Points on a hilly landscape, in no order, each with its height.
From any point a ball takes the steepest step (drop divided by distance) to one of its 2 nearest points. It stops when none of these is lower. Distance is the straight distance between rows; heights are no part of it.
riko (h 2.66): [7,28,8,19,-12,23,-1,5,-23,5,-11,-9,12,-4,2,-4,25,-36,-14,9,11,-21,-23,5,14,-6,20,17,-4,10]
Saro (h 3.62): [1,-11,8,10,4,-22,-1,-21,8,7,9,-6,4,-25,0,-13,9,7,6,-1,16,5,-23,6,18,23,-6,7,-14,31]
semuk (h 2.51): [0,7,-20,7,-7,-17,3,4,47,-2,11,4,-11,-30,-24,-10,9,-6,-24,-7,-3,7,-17,0,14,11,4,4,1,0]
podo (h 3.13): [3,-5,-5,-14,-11,10,13,-2,10,-3,1,19,1,7,-9,5,11,-4,-25,4,-1,8,10,-24,5,-5,5,1,4,-6]
Ret (h 2.65): [2,-10,-1,-9,-4,16,11,8,10,5,-8,18,6,5,-9,11,13,-12,-23,3,-11,16,1,-24,8,-12,13,-6,8,1]
tafu (h 1.56): [1,4,-5,-6,-1,14,-1,16,-25,6,-15,10,15,10,4,18,11,-17,-7,16,-10,13,-4,-9,3,-17,13,8,12,-1]
ponud (h 3.30): [2,-13,15,-1,6,-10,1,2,-11,-7,14,-16,13,8,19,-3,-20,18,26,-7,-6,-6,11,14,-17,3,-22,1,-19,12]
fes (h 3.29): [-11,8,-19,-14,29,-8,-2,-4,1,5,20,17,-4,7,-4,-14,-9,-1,-21,7,-20,7,-12,13,-11,3,-13,-1,-9,-20]
rosak (h 2.27): [11,-4,2,6,-22,16,17,7,44,23,-5,14,14,-4,-11,-3,10,0,-16,-14,-4,16,1,-23,5,-12,-5,-7,11,-3]
fip (h 3.88): [-1,7,-17,-9,18,-29,-14,-13,7,2,12,8,-21,-11,-20,-26,-2,-1,-24,5,-6,5,-20,17,7,11,-9,7,-14,-8]
zoti (h 5.26): [8,1,1,6,13,-8,-1,-7,-4,10,-2,7,-4,0,18,12,-5,12,23,-17,19,4,0,9,5,-2,13,-24,13,-4]
bim (h 3.93): [-4,-6,17,9,-7,12,13,16,36,14,-30,-11,-14,6,-29,6,1,-12,-3,-14,-2,4,9,-14,-4,-16,2,-20,8,-15]
nes (h 2.67): [9,-4,4,-8,-21,10,12,-4,36,4,-2,5,2,12,-21,0,5,6,-12,-8,11,2,20,-17,2,-4,-5,-6,3,-11]
Zomo (h 5.65): [-5,5,-7,-5,24,-12,-2,-6,-6,17,8,14,4,-2,6,5,-7,5,11,0,8,6,-14,19,3,2,2,-15,0,-12]
zok (h 4.49): [7,1,-8,-3,-13,-20,-7,-27,28,-20,24,7,-15,-21,-12,-21,2,-3,-28,-2,4,3,-5,3,17,13,-2,11,0,-1]
zezel (h 4.01): [5,-11,-12,-12,1,-10,-15,-11,-12,4,28,-7,2,4,-6,-18,-27,6,3,-3,-9,0,-13,33,-12,10,-11,-14,0,0]
bek (h 4.37): [4,2,10,5,-24,38,-4,24,-12,-1,-21,-17,7,15,-9,6,9,-36,-10,14,-5,1,13,-9,2,-11,16,8,16,-6]
kuvo (h 4.17): [17,8,-7,-5,-19,-11,7,-18,41,1,12,26,11,-1,-14,-13,4,10,-21,-10,8,11,-7,-3,9,-5,-4,5,9,-12]
Zarap (h 6.38): [6,8,-7,16,-31,18,-6,3,-38,-10,-10,-13,15,5,31,4,4,-16,21,-7,3,-16,13,1,-7,-11,21,22,1,7]
Pomur (h 3.31): [-1,1,11,-17,-19,-1,7,-2,16,-16,-9,-6,1,14,-17,5,0,13,-14,-1,9,-10,27,-22,-13,-7,-9,3,-9,-18]
sal (h 6.23): [-16,15,-15,-14,24,-13,-6,-7,-7,4,1,9,-12,-2,-4,-17,9,3,-20,22,-9,-4,-9,2,0,14,-17,22,-17,-3]
tepa (h 1.73): [-7,14,-2,-3,18,-4,-3,16,-8,4,18,-5,6,12,9,3,-27,13,22,-2,-11,-3,6,25,-17,-2,-13,-13,-11,-10]
zagip (h 5.11): [9,-1,4,8,11,-10,-7,0,-3,0,-6,-6,-8,9,18,16,-14,20,26,-23,15,-1,11,9,-4,-8,12,-18,12,-5]
gomep (h 4.27): [4,-13,-15,-14,5,-10,-12,-9,-6,4,20,-2,-1,-1,-12,-12,-22,2,2,2,-2,0,-11,33,-4,6,-6,-19,1,-6]
lok (h 4.11): [-7,-10,1,-12,4,-7,-3,8,-4,-1,0,-12,0,7,-13,18,-13,-2,7,11,6,0,16,8,-2,-2,-4,-15,-1,-13]
gipu (h 4.26): [5,12,-13,-4,-7,-27,-8,-15,30,-17,12,10,-20,-20,-23,-23,5,2,-30,-8,-2,6,-13,3,18,8,-1,18,-9,-4]
befa (h 3.59): [-2,-10,-3,-18,-10,5,8,2,8,-4,1,2,-2,9,-13,11,2,-9,-14,10,2,3,22,-10,4,1,2,-8,2,-9]
kot (h 1.82): [-1,22,-11,8,4,6,-2,22,-18,1,-8,12,8,12,26,15,-4,7,34,-1,-11,7,13,-1,-10,-13,5,17,-1,-9]
sesa (h 2.39): [-19,23,-14,-3,24,10,6,18,-9,2,11,15,14,12,17,1,-4,6,9,16,-25,10,2,8,-10,-6,-12,7,-7,-11]
pib (h 2.85): [-6,2,-16,4,-2,-21,-2,-1,29,-1,11,2,-11,-31,-26,-8,6,-9,-20,5,3,6,-17,5,21,17,2,-1,-2,5]
tuko (h 4.08): [-7,-12,9,7,22,-4,3,-20,-14,-6,11,5,-10,-10,34,-2,4,12,12,-13,1,-1,-8,-6,1,12,5,8,-12,15]
nez (h 4.81): [-6,-3,22,20,4,-16,-10,-3,-3,-9,-21,-31,-4,4,2,14,-12,21,31,-11,20,-11,0,5,-12,-9,1,-17,6,-3]
zepot (h 2.08): [-3,25,7,10,4,1,6,11,-12,21,-19,8,-3,-21,-6,3,18,-5,0,7,13,-2,-18,-9,24,10,16,9,-1,17]
Duseb (h 2.18): [1,-6,0,-8,-3,19,5,15,-7,2,-12,8,8,10,-7,16,11,-17,-16,11,-11,14,6,-18,6,-13,14,-1,12,-3]
Pipu (h 2.23): [4,32,7,12,-9,12,1,5,-31,10,-19,-9,3,-3,-7,-5,30,-26,-12,6,10,-24,-19,5,13,-8,15,22,-14,18]
dek (h 1.37): [0,13,-1,-1,2,-2,-5,21,-17,6,-15,2,8,14,16,23,-7,4,26,4,2,10,15,-1,-6,-11,8,2,5,-12]
pof (h 3.66): [13,0,3,-15,-18,-5,3,-6,34,0,-10,5,7,16,-35,-10,-6,22,-8,-16,13,-6,1,0,-12,-16,-5,-11,-4,-21]
daro (h 2.88): [-4,-7,3,6,6,8,3,1,-18,-20,10,0,2,0,42,2,-6,10,31,-10,-17,-6,19,-4,-10,3,-5,16,-10,16]
dini (h 1.67): [5,27,4,11,5,6,4,8,-33,17,-28,3,-16,2,0,-5,27,1,3,-8,1,-20,-12,1,6,-12,20,30,-18,13]
rogur (h 3.14): [-3,10,0,0,-10,19,5,2,-21,5,-5,-1,9,-7,3,6,18,-24,-8,23,7,-1,-1,-8,14,7,10,3,8,8]
sav (h 4.97): [6,2,10,17,2,-17,-12,5,-3,-5,-21,-22,-11,9,13,19,-12,20,30,-19,19,-2,14,-2,-6,-10,10,-18,11,-7]
dazak (h 3.41): [-3,-4,0,5,2,-26,-6,-16,10,6,13,-9,1,-27,-12,-14,6,3,-5,10,12,4,-23,12,23,22,-8,6,-12,24]
nol (h 3.72): [3,-15,7,9,24,-5,-3,-8,-6,-10,19,0,-10,6,31,2,-20,21,22,-27,-11,-7,4,10,-14,1,3,-7,-1,7]
vasu (h 6.59): [-14,16,-22,-19,14,4,2,-7,-11,-14,4,24,-8,6,7,-10,16,-3,-29,21,-21,-13,0,-10,-12,1,-15,28,-5,-5]
guli (h 3.68): [8,-14,3,-5,3,-9,-8,-9,-15,5,26,-10,9,7,4,-15,-27,15,16,-6,-5,-3,-11,32,-18,8,-16,-9,-4,8]
Puv (h 6.71): [5,2,-1,11,-19,10,-5,4,-31,-14,-11,-8,6,3,35,9,-1,1,31,-7,0,-6,21,-8,-6,-6,13,17,-1,9]
Tuvat (h 6.53): [1,0,7,5,-13,7,-4,2,-26,-6,-11,-14,11,2,28,14,1,5,28,-1,7,1,20,-5,0,0,11,11,2,7]
tize (h 0.55): [0,14,-5,4,10,12,-9,12,-35,11,-21,8,9,5,1,10,21,-17,-17,17,-21,2,-31,-8,0,-29,12,20,-1,9]
rasu (h 1.83): [-3,2,4,-5,4,-2,-5,20,-10,9,-20,3,8,13,0,26,-4,-6,9,11,2,16,10,0,-1,-11,8,-8,10,-13]
kem (h 2.71): [1,-10,-15,-17,1,-11,-5,-20,4,-11,26,8,-9,1,-8,-11,-13,-3,-22,6,-3,3,4,8,2,11,-8,-2,-4,-11]
zag (h 4.78): [13,-12,-10,-6,-12,-20,-15,-31,14,-21,31,0,-13,-14,-12,-24,-9,-6,-26,-1,-1,5,-10,16,10,12,-5,3,4,2]
funev (h 5.79): [-9,8,-11,-7,28,-16,-1,-3,-3,18,3,16,0,-8,-3,1,-1,-1,0,6,4,10,-24,13,5,6,-1,-9,-6,-10]
favim (h 4.18): [-15,11,-10,-8,12,1,5,-6,-24,-1,13,5,10,-3,27,0,4,6,13,11,-1,-1,1,2,-1,7,-11,10,-10,1]
veb (h 1.39): [-4,5,-7,-12,15,-6,-8,19,-6,2,11,-5,0,9,-9,2,-30,7,11,0,-11,-8,1,26,-23,-4,-14,-19,-8,-16]
Lakif (h 3.63): [-11,10,-18,-8,24,-19,-12,-13,-3,7,20,7,-11,-3,-8,-25,-5,1,-17,8,-12,7,-22,21,-3,13,-12,0,-14,-12]
Lon (h 1.15): [-1,8,7,20,-4,-8,-13,17,-13,-21,-15,-14,-5,-3,24,12,-16,15,42,-7,-2,-5,22,-14,-13,-8,-6,12,-12,-5]
vusa (h 3.55): [10,2,-6,-12,-13,5,12,-12,24,-1,3,29,5,0,-7,-2,15,3,-27,-2,2,9,1,-26,8,-3,0,9,4,-5]
Porel (h 2.73): [4,-10,11,8,-6,25,13,24,25,19,-18,6,-1,-1,-12,7,3,-22,-13,-7,-10,18,8,-17,9,-13,7,-17,19,-5]
ziv (h 2.56): [-5,8,-10,13,8,13,-1,1,-21,-18,5,8,-7,-3,45,7,0,6,29,-9,-20,-5,14,-8,-8,-1,11,19,-4,6]
rekar (h 1.47): [3,0,10,24,-11,-5,-15,12,-16,-18,-23,-21,-5,2,26,15,-13,12,35,-12,5,-4,26,-19,-9,-5,8,11,0,0]
buv (h 1.04): [1,19,0,4,13,6,-4,13,-31,19,-28,7,-1,5,-12,3,27,-8,-15,15,-14,-7,-28,-4,6,-22,7,24,-10,16]
tora (h 2.01): [-7,11,-1,4,20,-1,1,4,-7,4,25,2,6,6,22,-4,-22,21,24,-10,-13,-3,4,20,-13,2,-8,-8,-11,-5]
kuzem (h 3.15): [14,-31,23,10,2,-7,1,-13,0,-1,5,-12,5,6,3,1,-11,18,25,-18,19,-4,-1,15,-4,4,3,-14,9,15]
padus (h 5.28): [-2,-14,-6,-9,0,-17,-8,-28,0,-8,20,-2,3,-12,0,-12,2,-9,-19,19,8,3,-4,6,11,23,-16,5,-2,18]
Ribuz (h 2.47): [3,-23,14,14,-6,-1,-5,-5,15,10,-5,-21,2,-3,-18,-2,-12,10,26,-3,16,-6,-7,28,3,4,-3,-26,22,17]
vefo (h 1.95): [7,4,1,5,-15,25,15,11,20,9,-7,18,4,-13,-10,-4,23,-13,-33,-1,-11,6,-15,-34,12,-5,6,8,8,8]
tol (h 4.28): [-14,-1,2,2,21,2,5,-16,-21,-10,10,4,-3,-10,37,-10,10,12,12,-7,-10,-10,-4,-8,-6,14,-5,19,-20,17]
zotad (h 3.46): [10,-3,11,-4,-28,38,10,13,8,0,-17,-1,6,18,-9,3,17,-12,-18,1,-8,2,16,-29,1,-16,8,8,9,-4]
vizim (h 3.78): [-6,1,6,0,-14,19,1,5,-15,5,-5,-12,10,-2,5,10,11,-18,4,20,9,5,15,-6,12,8,7,-4,12,5]
Bapad (h 5.82): [-4,-21,4,-15,-7,-8,-3,-16,-10,-10,13,-14,18,5,9,0,-2,-3,-4,20,10,-1,16,5,-1,14,-22,2,0,20]
zuv (h 3.20): [6,21,4,10,-13,25,0,8,-25,7,-10,-4,15,-5,2,3,23,-30,-12,19,6,-7,-16,-2,13,-3,20,11,7,5]
vufe (h 3.60): [4,-15,15,12,17,-7,-3,4,-5,-17,12,-9,-8,9,25,9,-22,23,29,-25,-7,-9,11,10,-18,-3,-4,-5,-5,6]
Dar (h 1.40): [2,22,0,2,10,4,3,14,-30,24,-32,7,-9,5,-12,-4,31,6,-3,8,-3,-12,-15,2,10,-11,9,27,-15,15]
baf (h 2.69): [9,-9,7,6,-16,23,15,13,34,22,-14,11,8,-1,-8,1,7,-5,-17,-17,-12,17,3,-27,8,-17,1,-12,12,-1]
Tal (h 1.96): [9,-3,-20,-22,-4,-7,-11,-7,4,-6,26,7,-13,11,-16,-19,-25,5,-17,-11,-15,-3,1,19,-17,2,-6,-8,-2,-18]
goti (h 2.15): [7,4,-18,8,-15,-12,8,-1,52,-2,12,11,-3,-25,-21,-14,11,-3,-20,-15,-2,8,-18,-2,9,3,5,2,3,-7]
rotaf (h 2.82): [9,-28,21,15,-4,-4,-1,-12,10,10,1,-17,7,-1,-9,0,-9,15,27,-8,19,-4,-6,20,3,5,1,-20,17,18]
Varu (h 3.40): [-9,-1,-15,-19,7,-1,3,-4,-12,-2,8,11,1,1,3,6,7,-10,-14,20,-1,5,4,-3,3,6,-5,3,-1,-3]
peb (h 4.44): [-17,9,-6,-3,17,1,5,-12,-18,-5,16,1,9,-4,35,-13,1,14,12,4,-8,-8,-1,1,-7,11,-17,13,-20,12]
sas (h 3.01): [-1,0,12,-8,-21,6,13,0,27,-2,-11,-5,-1,15,-22,2,6,8,-12,-3,12,-4,24,-24,-6,-6,-5,-2,-3,-16]
nom (h 2.59): [-15,13,-8,3,22,-10,-4,-16,-10,11,30,-2,5,-1,13,-29,-12,16,1,-2,-14,0,-17,20,-11,18,-16,0,-18,-2]
dok (h 3.50): [6,-13,20,12,12,-14,-6,7,-6,-18,2,-20,-6,6,17,5,-23,25,32,-21,-1,-14,6,8,-23,-6,-10,-6,-9,1]
Vef (h 6.04): [-7,-14,3,-13,-11,-2,-1,-7,-18,-11,6,-17,18,7,16,5,0,-2,5,18,6,-5,21,1,-2,10,-20,5,-2,18]
fofil (h 3.02): [14,-1,8,-2,-26,36,13,6,13,9,-11,10,12,12,-4,-1,18,-7,-22,-3,-10,6,8,-31,6,-18,4,7,11,1]
lopid (h 2.72): [-2,-11,1,-17,5,-9,2,15,13,-10,-16,0,-6,12,-28,12,-14,4,-5,-10,-5,-3,2,1,-20,-23,1,-21,-9,-25]
Givi (h 3.06): [8,-9,-7,-7,-17,4,14,-6,38,4,7,10,-1,2,-21,-4,2,-1,-13,-8,6,6,11,-7,8,0,1,-12,5,-12]
nepo (h 3.45): [4,-11,11,0,4,-10,-5,0,-14,0,20,-18,11,7,9,-5,-27,20,23,-6,-4,-7,1,24,-21,4,-19,-7,-12,7]
zuk (h 3.91): [-1,-10,6,4,17,-6,0,-12,-13,-3,14,2,-5,-1,32,9,-7,13,22,-15,5,-1,3,2,-2,4,4,-2,-3,4]
tar (h 4.19): [-7,-6,5,-4,-11,7,2,1,-11,3,-2,-14,8,3,1,13,2,-11,4,20,9,5,21,-1,10,8,0,-6,6,3]
rata (h 1.51): [1,1,-19,-20,11,-4,-6,6,2,-2,23,10,-7,17,-13,-11,-24,3,-14,-7,-20,-2,3,18,-22,-3,-10,-11,-6,-21]
Dava (h 3.42): [12,-36,20,6,8,-11,9,-15,-3,-8,15,-2,10,8,15,-1,-7,13,21,-18,11,-2,-3,12,-8,8,-2,-2,-3,18]
bog (h 2.32): [-11,9,-6,1,21,-6,-1,-11,-9,11,29,0,6,2,19,-16,-17,17,11,-5,-11,-1,-11,22,-11,10,-10,-5,-14,-5]
Rozi (h 5.45): [3,-1,-5,4,14,-12,-1,-9,0,15,3,9,2,-10,5,6,-11,7,18,-10,18,2,-15,22,7,4,8,-27,12,-1]
vipir (h 3.80): [-3,-9,12,7,12,-18,2,-20,-3,7,2,1,-6,-22,9,-8,10,12,9,-7,13,-2,-17,-5,18,22,1,9,-18,28]
Gon (h 1.06): [1,7,-8,0,5,15,-5,14,-32,6,-16,12,15,8,8,14,15,-16,-11,15,-19,10,-20,-9,-2,-24,13,14,6,0]
buro (h 4.05): [3,8,-16,-9,7,-30,-14,-17,15,-9,15,8,-27,-14,-23,-26,1,-1,-31,-1,-6,6,-16,10,12,8,-5,14,-11,-9]
tigi (h 3.03): [-5,-8,11,-8,-2,-4,8,5,23,-8,-25,-6,-3,12,-30,8,-2,7,-9,-12,2,-4,1,-15,-17,-24,2,-17,-9,-24]
kudo (h 1.92): [-2,-10,-2,16,-3,10,11,18,35,20,-15,-6,-10,-9,-23,7,-7,-20,2,-7,0,3,5,14,3,-5,5,-31,29,-6]
rarop (h 1.62): [13,5,-22,3,-23,-4,8,-6,53,-6,14,11,0,-21,-22,-21,4,5,-12,-21,1,9,-20,12,6,-2,5,-4,11,-11]
kovi (h 3.92): [8,0,5,-15,-20,-7,-2,-10,25,-12,-4,-9,-5,9,-36,-15,-12,22,-8,-14,16,-15,0,-1,-15,-8,-3,-11,-6,-25]
garap (h 5.54): [-5,-17,-2,-13,-5,-10,-5,-25,-8,-13,18,-4,13,-4,11,-7,3,-9,-15,20,7,-2,5,3,3,22,-23,9,2,21]
paz (h 2.19): [-2,-8,6,-9,7,-1,-1,21,5,5,-20,4,3,14,-15,23,-5,-11,-2,4,-5,13,11,-4,-3,-17,8,-17,7,-14]
Vame (h 5.98): [2,10,1,9,-29,21,-2,-2,-35,-5,-8,-16,20,2,24,3,13,-17,12,6,10,-10,9,1,1,-4,17,14,5,10]
Lebeg (h 6.31): [-4,-5,7,-4,-13,1,-1,2,-25,-10,-4,-18,15,5,22,12,-2,3,23,11,8,-2,21,-1,-2,2,-6,7,-4,12]
Num (h 3.95): [-3,-14,12,6,19,-11,4,-22,-11,-2,6,3,-8,-17,22,-4,10,11,9,-12,8,-2,-13,-9,7,18,5,9,-17,23]
tatu (h 2.00): [-4,-17,7,8,-7,1,-7,1,18,11,-11,-23,-6,-3,-28,2,-14,0,19,2,12,-9,-2,25,3,3,-2,-31,21,6]
tet (h 4.10): [-4,-10,-5,-7,11,-14,-3,-20,-13,4,23,-3,6,-3,9,-11,-9,5,1,8,6,3,-10,17,3,14,-15,-1,-8,6]
borud (h 6.79): [-5,11,-18,-18,11,3,4,-6,-10,-8,-6,23,-10,4,-4,-4,25,-5,-32,17,-18,-11,-10,-18,-5,-6,-8,28,-7,2]
Nage (h 2.87): [5,21,18,24,-7,19,4,7,-7,15,-9,-2,0,-26,16,0,14,-10,5,-2,18,-1,-14,-14,22,15,19,2,14,14]
Bira (h 3.94): [4,-3,10,-1,-25,38,4,21,-1,-4,-19,-12,2,18,-10,6,11,-26,-15,10,-9,3,19,-19,1,-14,12,7,10,-6]
Zanaz (h 2.31): [10,-5,-17,-20,-6,-12,-10,-20,7,-11,27,10,-12,7,-13,-20,-18,1,-21,-10,-8,1,0,16,-7,4,-2,-3,0,-17]
zed (h 6.40): [-19,19,-20,-16,19,-3,-2,-7,-15,-7,4,13,-6,-1,7,-15,15,0,-23,25,-15,-12,-4,-1,-8,11,-20,25,-10,-2]
talez (h 4.65): [8,-30,15,13,14,-9,-3,-1,-9,-23,4,-5,-10,9,31,15,-9,7,21,-18,-1,2,18,-8,-9,1,6,2,7,17]
gor (h 6.10): [-14,13,-13,-11,26,-20,-6,-3,-7,15,-3,11,-13,-8,-9,-13,12,4,-10,16,-2,1,-15,5,8,15,-12,13,-21,-1]
muzi (h 2.05): [-13,24,-9,-2,14,7,5,21,-12,-3,10,7,13,11,20,4,-9,6,24,12,-22,2,15,8,-9,-3,-16,7,-11,-8]
zeted (h 2.49): [-4,-9,2,-12,11,-9,-4,21,9,-5,-22,-2,-4,12,-21,23,-10,-2,-1,-2,-3,4,6,3,-16,-20,4,-21,-2,-21]
fuf (h 3.05): [-5,-6,-16,-19,6,-9,0,-13,-1,-5,18,9,-5,-1,-4,-5,-2,-6,-19,15,2,4,2,0,6,11,-7,-1,-3,-6]
zut (h 3.04): [-17,13,-16,-10,34,-4,-2,4,0,6,11,19,1,8,-1,-12,0,3,-20,13,-24,7,-14,3,-10,2,-14,7,-13,-15]
fave (h 3.32): [4,-11,5,-10,-10,1,7,3,35,1,-18,1,-1,12,-36,0,-5,8,-6,-17,5,-4,3,-3,-8,-18,4,-21,-2,-17]
nupo (h 4.31): [3,-15,2,16,13,4,-11,-7,-26,-23,0,1,-19,-5,40,12,6,-5,8,-9,-8,0,5,-18,0,7,20,13,12,22]
poki (h 2.24): [-7,21,-11,7,8,11,2,4,-24,-5,3,12,2,1,37,7,3,7,28,-3,-10,0,9,-4,-6,-3,6,17,-6,-3]
metod (h 2.30): [3,-11,3,13,-1,10,13,21,35,21,-19,7,-3,-5,-19,11,-2,-21,-6,-9,-6,12,4,0,4,-11,6,-28,25,-6]
palal (h 4.32): [-17,0,20,19,1,4,0,14,20,9,-30,-30,-20,3,-27,11,-4,-21,5,1,8,-3,5,-5,-1,-4,0,-24,17,-13]
Bere (h 3.27): [8,13,18,22,-7,18,2,0,-11,11,-9,-2,0,-16,22,2,11,-6,12,-3,20,5,-3,-15,20,11,21,-5,17,10]
Gunes (h 4.13): [-15,-2,18,16,-1,11,5,18,29,10,-29,-22,-24,5,-28,7,-2,-20,1,-7,2,0,6,-14,-4,-9,-1,-21,11,-16]
Mipom (h 4.86): [3,9,4,4,-26,31,-4,17,-23,-1,-17,-19,14,13,0,7,6,-30,-1,19,3,-3,15,-1,2,-8,16,10,14,-4]
Gegub (h 4.75): [12,-33,22,18,9,-7,2,-6,-5,-17,0,-9,-6,12,21,15,-6,10,20,-20,8,1,14,-5,-7,4,10,-1,11,16]
Sapu (h 3.37): [5,-12,-12,-9,-7,-2,8,-5,30,1,9,13,-3,-3,-23,-3,-1,-7,-16,-4,3,7,2,1,10,-2,6,-17,5,-11]
lopup (h 1.63): [16,6,1,3,-26,6,12,-6,46,22,0,20,19,3,-10,-3,10,9,-17,-3,5,12,2,-19,6,-7,-18,4,16,-5]
zemo (h 1.74): [-3,26,4,2,11,-2,3,12,-21,25,-29,13,-5,-9,-8,3,23,2,-1,7,5,-2,-21,-7,17,0,12,16,-8,14]
rol (h 3.17): [-5,-2,-9,8,-1,-22,-6,-11,21,1,16,-8,-3,-33,-18,-9,4,-6,-10,10,8,6,-20,12,22,21,-4,0,-3,16]
Fubi (h 1.44): [-5,-11,4,16,-6,6,3,10,29,18,-15,-19,-14,-6,-28,5,-12,-13,14,-2,7,-4,4,17,4,2,1,-33,26,-1]
geve (h 3.64): [-3,-2,9,-11,-15,-7,3,-7,20,-19,-4,-15,-8,8,-26,-6,-9,16,-11,-6,15,-17,11,-13,-16,-6,-10,-6,-11,-25]
notof (h 2.43): [12,2,4,2,-20,31,14,4,21,11,-7,19,10,-2,-4,-3,18,-5,-31,-2,-9,7,-9,-37,10,-14,2,6,9,6]
Zop (h 1.97): [8,-1,15,24,-16,3,-15,7,-13,-12,-26,-26,-7,10,22,11,-6,9,23,-13,12,1,25,-19,1,0,21,6,14,3]
Nebiv (h 1.05): [-2,-2,-11,-20,9,-8,-8,18,0,-8,9,-2,-7,12,-18,1,-28,5,-3,-3,-12,-7,4,18,-24,-8,-11,-17,-11,-21]
poze (h 4.48): [5,-27,7,15,14,-2,-7,-3,-20,-25,1,-1,-12,3,38,15,1,-3,12,-10,-8,4,13,-12,-4,5,12,10,13,22]
bage (h 5.93): [-11,5,-15,-13,24,-16,0,-1,-2,12,1,18,-6,-7,-10,-1,6,-6,-12,12,-2,8,-19,4,7,5,-5,-3,-8,-6]
buvu (h 4.09): [7,-19,-15,-17,-6,-6,-10,-7,6,-3,14,-3,-6,-1,-25,-10,-21,0,-4,-1,2,0,-6,27,-1,3,1,-21,8,-7]
Zesoz (h 4.50): [-12,-8,15,6,6,-18,-8,3,-13,-15,-10,-34,1,-3,-10,8,-22,13,19,7,6,-15,-10,11,-20,-9,-15,-17,-7,-11]
fudav (h 4.06): [5,1,1,13,4,9,-7,-7,-27,-14,-5,1,-15,-6,36,12,9,-1,11,-10,2,2,3,-18,4,3,28,8,11,9]
Sudas (h 3.87): [10,2,-9,-9,-9,-11,7,-17,32,-1,8,28,2,-7,-13,-8,10,4,-26,-6,4,10,-7,-16,11,-2,-1,7,0,-10]
gili (h 6.98): [-1,5,-15,-18,2,4,7,-10,-2,-7,-1,27,-5,-1,-8,-1,22,-7,-35,12,-8,-3,-7,-24,3,-1,-1,18,-2,2]
vurak (h 2.17): [13,9,10,-1,-31,11,11,-5,40,17,-3,10,11,12,-14,-4,9,8,-11,0,13,4,17,-16,2,-4,-17,7,13,-10]
kogas (h 1.42): [-3,15,5,16,6,0,-10,21,-4,-16,-2,-3,-4,2,25,10,-18,17,45,-10,-12,-4,23,0,-12,-7,-11,6,-16,-6]
zemu (h 3.81): [-10,6,-12,-15,3,5,3,3,-23,2,6,2,10,4,14,12,4,-6,5,21,1,5,9,1,0,3,-4,7,-2,-3]
Papim (h 4.30): [-10,-8,7,-7,4,-14,-7,10,-6,-9,-4,-24,-4,3,-17,14,-19,5,10,8,6,-8,6,11,-14,-6,-10,-16,-8,-13]
gef (h 5.02): [7,-16,-6,-4,-6,-21,-14,-32,7,-13,26,-3,-4,-12,-9,-21,-7,-9,-23,10,3,6,-11,16,9,18,-12,5,4,14]
sud (h 4.64): [-7,-9,19,8,5,-15,-10,1,-10,-10,-15,-31,0,0,-7,7,-20,19,28,-2,15,-16,-11,16,-17,-7,-8,-19,1,-5]
Mirur (h 1.94): [1,32,2,10,-2,9,3,1,-36,9,-20,-4,-3,-2,4,-2,31,-11,-4,1,7,-22,-18,1,8,-9,18,25,-17,15]
gub (h 2.68): [-22,21,-16,-5,31,5,4,10,-5,5,11,18,9,9,13,-4,1,7,-3,17,-28,8,-7,5,-10,-3,-15,8,-10,-12]
Lir (h 1.98): [-3,13,-4,3,-8,13,8,10,2,9,-7,7,-4,-20,-16,-2,24,-23,-26,20,-2,-3,-13,-19,17,13,6,11,3,13]
ruzil (h 3.85): [-7,-12,2,-13,-7,1,3,7,2,-4,-3,-11,-2,7,-14,14,-3,-7,-4,13,4,3,22,-4,2,2,1,-12,1,-9]
buz (h 1.71): [-8,25,0,6,8,6,-1,21,-7,-9,7,0,10,6,24,4,-17,13,38,2,-17,0,20,7,-9,-3,-16,5,-18,-4]
pagu (h 5.42): [0,8,2,7,-34,24,-7,9,-29,-5,-15,-25,19,10,8,5,8,-26,9,14,8,-12,20,3,-1,-4,12,12,8,5]
buno (h 3.61): [10,-30,14,3,9,-13,6,-21,-6,-2,22,0,14,2,16,-9,-7,11,13,-13,9,2,-10,13,-5,13,-4,1,-7,18]
vol (h 3.74): [4,-17,-15,-13,-4,-4,1,-6,18,-1,11,4,-5,-4,-24,-3,-11,-6,-7,-2,3,3,-1,17,6,1,4,-24,8,-10]
dus (h 2.40): [2,28,13,19,-3,12,6,17,-9,21,-16,-1,-1,-26,-2,0,17,-10,-1,4,12,-5,-20,-10,23,13,16,10,5,18]
Pivo (h 3.08): [-3,-7,9,5,6,2,4,3,-10,-16,15,-5,9,4,36,0,-14,15,32,-11,-12,-5,19,3,-13,2,-17,10,-17,15]
Gove (h 3.89): [3,-18,2,-2,8,-16,-3,-25,-7,7,23,-4,11,-6,7,-13,-7,8,6,1,9,4,-18,20,3,14,-10,-3,-7,13]
bof (h 4.43): [20,8,-2,-7,-24,-8,1,-15,41,5,8,20,15,7,-19,-14,-2,15,-14,-11,12,9,-5,9,5,-9,-8,1,14,-16]
bozi (h 3.65): [0,-13,5,-4,-6,4,10,11,29,6,-15,-4,-7,6,-31,11,-3,-8,-6,-7,3,2,13,-4,0,-10,7,-24,5,-12]
vabaf (h 3.75): [8,10,10,20,-1,12,-5,-5,-17,-4,-10,3,-14,-10,28,6,11,-2,6,-14,13,2,-3,-21,16,7,33,2,15,8]
Nuba (h 2.50): [-3,10,-2,2,-8,17,7,6,-6,8,-4,2,2,-17,-6,2,22,-25,-19,22,4,0,-8,-15,17,14,5,3,9,10]
fisiz (h 1.21): [2,8,-6,5,-14,12,13,11,24,5,-2,13,-6,-22,-17,-6,24,-17,-33,6,-8,2,-10,-29,14,14,4,12,4,9]

Two balls start at each pair of points below. Name the first point that both come to, or write none.
bog, favim => Nebiv
vizim, Bira => fisiz
fuf, befa => none
buvu, kovi => nes
guli, dok => ponud
vufe, Dava => none
podo, zotad => none
bim, pof => fave

Where does a ball stop that starts at each point below?
Lebeg => Lon
dazak => rarop
zag => Lon
buno => Fubi
Lakif => Lon
nom => Nebiv
Zomo => tize
tar => fisiz
peb => Nebiv
borud => tize
Zesoz => tize
zezel => dek
Sudas => tize
Gunes => dek
